Points on a hilly landscape, in no order, each with its height.
A ball rolls from a point to whichever of its 3 nearest points has the largest drop for the distance, and stops where none of them is lower. Distance is the straight distance between rows; heights are no part of it.
<515>: [178 177 126 125 144 119 155 139]  height 4.34
<688>: [148 127 155 176 139 110 154 113]  height 3.08
<328>: [136 126 167 164 126  88 126 108]  height 2.57
<816>: [149 154 137 131 145  95 118 123]  height 3.95
<153>: [149 122 116 156 132 185 176 129]  height 4.39
<937>: [159 114 195 136 144  91  90 139]  height 1.41
<123>: [ 98  67 108 132 114 183  97 104]  height 1.13
<334>: [159 167 148 106 145  95 116 130]  height 2.73
<851>: [110  82 113 148 119 187 126 113]  height 1.33
<896>: [123 137 121 136 121 103 120 124]  height 2.87
<962>: [172 133 190 128 151 106  95 148]  height 1.01
<882>: [163 146 159  87 154  98  90 164]  height 1.19
<314>: [136 168 110 114 126 115 141 136]  height 1.06
<172>: [175 140 186 172 160 102 165 117]  height 4.17
<498>: [ 95 107  72 101 110 193 118 141]  height 1.18
<417>: [ 88  90 130 171  93 135 124 104]  height 1.57
<11>: [174 125 203 125 154 117  92 173]  height 0.86
<189>: [155  92 124 159 144 202 168 117]  height 4.15
<943>: [ 84 109 103 140  91 151 114 115]  height 1.17
<435>: [146  84 118 134 145 211 145  93]  height 2.91
<778>: [128 121 175  90 141  90  71 161]  height 1.63
<796>: [130 110 160 184 122  93 142  98]  height 2.84
<875>: [141 107 146 193 149 161 202 116]  height 3.53
<340>: [ 99 125 109 151 107 124 121 115]  height 1.31
<725>: [170 155 163 132 154 101 134 129]  height 4.28
<952>: [122 157 120 122 118 102 130 122]  height 4.82
<625>: [133 146  89 142 119 170 158 134]  height 1.10
<878>: [125 124 152 151 124  85 104 112]  height 2.50
<980>: [154 100 207 164 154  74 116 112]  height 3.67
<219>: [ 67 126  97  85 105  86 110 122]  height 3.10
<981>: [104 143 101 129 115 113 128 122]  height 2.20
<939>: [102 135  67  82 112 165 136 144]  height 3.11
<111>: [113 126 106 153 105 146 139 122]  height 1.96
<206>: [193 166 171 136 170 109 146 136]  height 4.30
<763>: [108  99 128 179 101 142 134 113]  height 1.54
<911>: [132  74 100 120 129 202 107  95]  height 1.87
<501>: [ 67 109  84 103  93 129 110 132]  height 3.05
<678>: [116 162 105  66 129  92 124 143]  height 3.54
<318>: [107 129 145  86 134  72  77 131]  height 3.56
<419>: [ 93  94  96 121 107 187 110 121]  height 1.09
<255>: [147 136 156 188 144 120 182 119]  height 3.21
<700>: [144  91 120 152 132 206 148 113]  height 3.63
<847>: [138 123 180 191 151 105 163 105]  height 3.31
<775>: [162 157 142 153 142 110 152 129]  height 4.03
<393>: [118 134  63  85 127 203 137 140]  height 1.85
<124>: [ 86 119  73  93  98 153 129 138]  height 3.02
<342>: [ 98 146  93  84 115  99 115 135]  height 3.16
<300>: [ 78 143  65  56 106 117 139 148]  height 3.66
<928>: [157 187 110  92 147 121 135 152]  height 2.89
<4>: [120 146 135  94 126  84 106 124]  height 2.85
<499>: [113 158  59  71 121 148 156 159]  height 3.42
<40>: [108 125 122 171 106 130 136 113]  height 1.46
<433>: [100 120 139 151 102 102 110 105]  height 1.02
<372>: [120 145  96 134 110 143 141 131]  height 5.21
<258>: [ 75 126  94  47 119  80 117 135]  height 3.14
<664>: [ 97 152  90  59 116  89 125 143]  height 3.24
<367>: [176 158 166 101 160 103 115 147]  height 1.38
<288>: [191 167 176 103 168 116 118 170]  height 1.53
<297>: [125 172  83  96 122 141 158 146]  height 4.22
<279>: [142 114 206 119 131 115  74 180]  height 0.47
<9>: [ 93 128 117 127 108  96 105 124]  height 1.28
<471>: [110 168  82  92 115 123 138 140]  height 5.05
<450>: [166 158 139 169 145 129 178 127]  height 4.05
<1021>: [163 175 140  77 160 108 126 155]  height 2.23
<3>: [178 153 165 162 163 122 181 124]  height 4.16
<467>: [107  99 157 187 122  87 123 104]  height 3.25
<303>: [126 137 130 148 118 117 126 120]  height 3.75
<534>: [117 117 157  64 137  89  69 158]  height 2.51
<315>: [173 116 202 139 154  95 110 145]  height 1.08
<152>: [154 138 171 123 143  91  93 129]  height 1.55
<788>: [ 94 124 119  52 138  75  84 147]  height 3.15
<685>: [105 127 148 131 125  74  89 108]  height 2.97
<508>: [126 120  92 127 122 194 138 134]  height 0.62
<346>: [131 135 161 150 133  93 104 113]  height 2.26
<722>: [103 121  81 123 104 168 136 123]  height 2.90
<142>: [101 149  60  75 114 146 153 153]  height 3.34
<581>: [109 107 143 187 110 106 128 110]  height 3.03
<2>: [106 139 126 112 117  89 109 126]  height 1.88
<381>: [139 107 184 170 146  85 121 108]  height 3.09
<5>: [140  76 109 121 145 211 125  94]  height 2.52
<345>: [119  82  88 116 115 198 111 114]  height 1.29
<877>: [148  95 106 127 143 215 147 118]  height 3.18
<591>: [121 160 108  97 127 107 131 137]  height 5.02
<892>: [141 134 137 170 131 111 152 117]  height 3.39
<131>: [123  97 144 184 117 148 169 108]  height 3.00
<145>: [139 149 124 156 121 140 161 130]  height 6.98
<713>: [154 127 177 159 138  92 127 111]  height 2.60
<1036>: [145 139 123 171 127 149 170 123]  height 5.22
<157>: [135 101 135 169 123 171 162 116]  height 2.37
<18>: [150 138 144 167 129 128 178 122]  height 3.64
<599>: [114 107  81 101 123 199 125 122]  height 1.37
<674>: [117  95 123 174 115 168 141 114]  height 1.59
<326>: [144 122 177  92 144 104  82 185]  height 0.93
<311>: [ 82  68 106 147  90 160  99 113]  height 1.15
<305>: [125 110  81 101 129 209 122 129]  height 1.56
<532>: [ 74 135  80  95  97 109 111 131]  height 3.07
<845>: [148 165 129  84 142  98 109 144]  height 0.90

Two balls start at each pair of points below. Name the first point that both come to, or write never.
<435> / <153> => <419>
<157> / <877> => <419>
<393> / <499> => never
<152> / <318> => <279>
<372> / <124> => <508>
<145> / <775> => <688>
<534> / <937> => <279>

For each start below, name the point where the ball stops.
<685> => <9>
<142> => <508>
<450> => <688>
<700> => <419>
<896> => <340>
<189> => <419>
<1036> => <688>
<381> => <346>
<303> => <340>
<875> => <419>
<943> => <419>
<788> => <279>
<763> => <340>
<417> => <340>
<315> => <279>
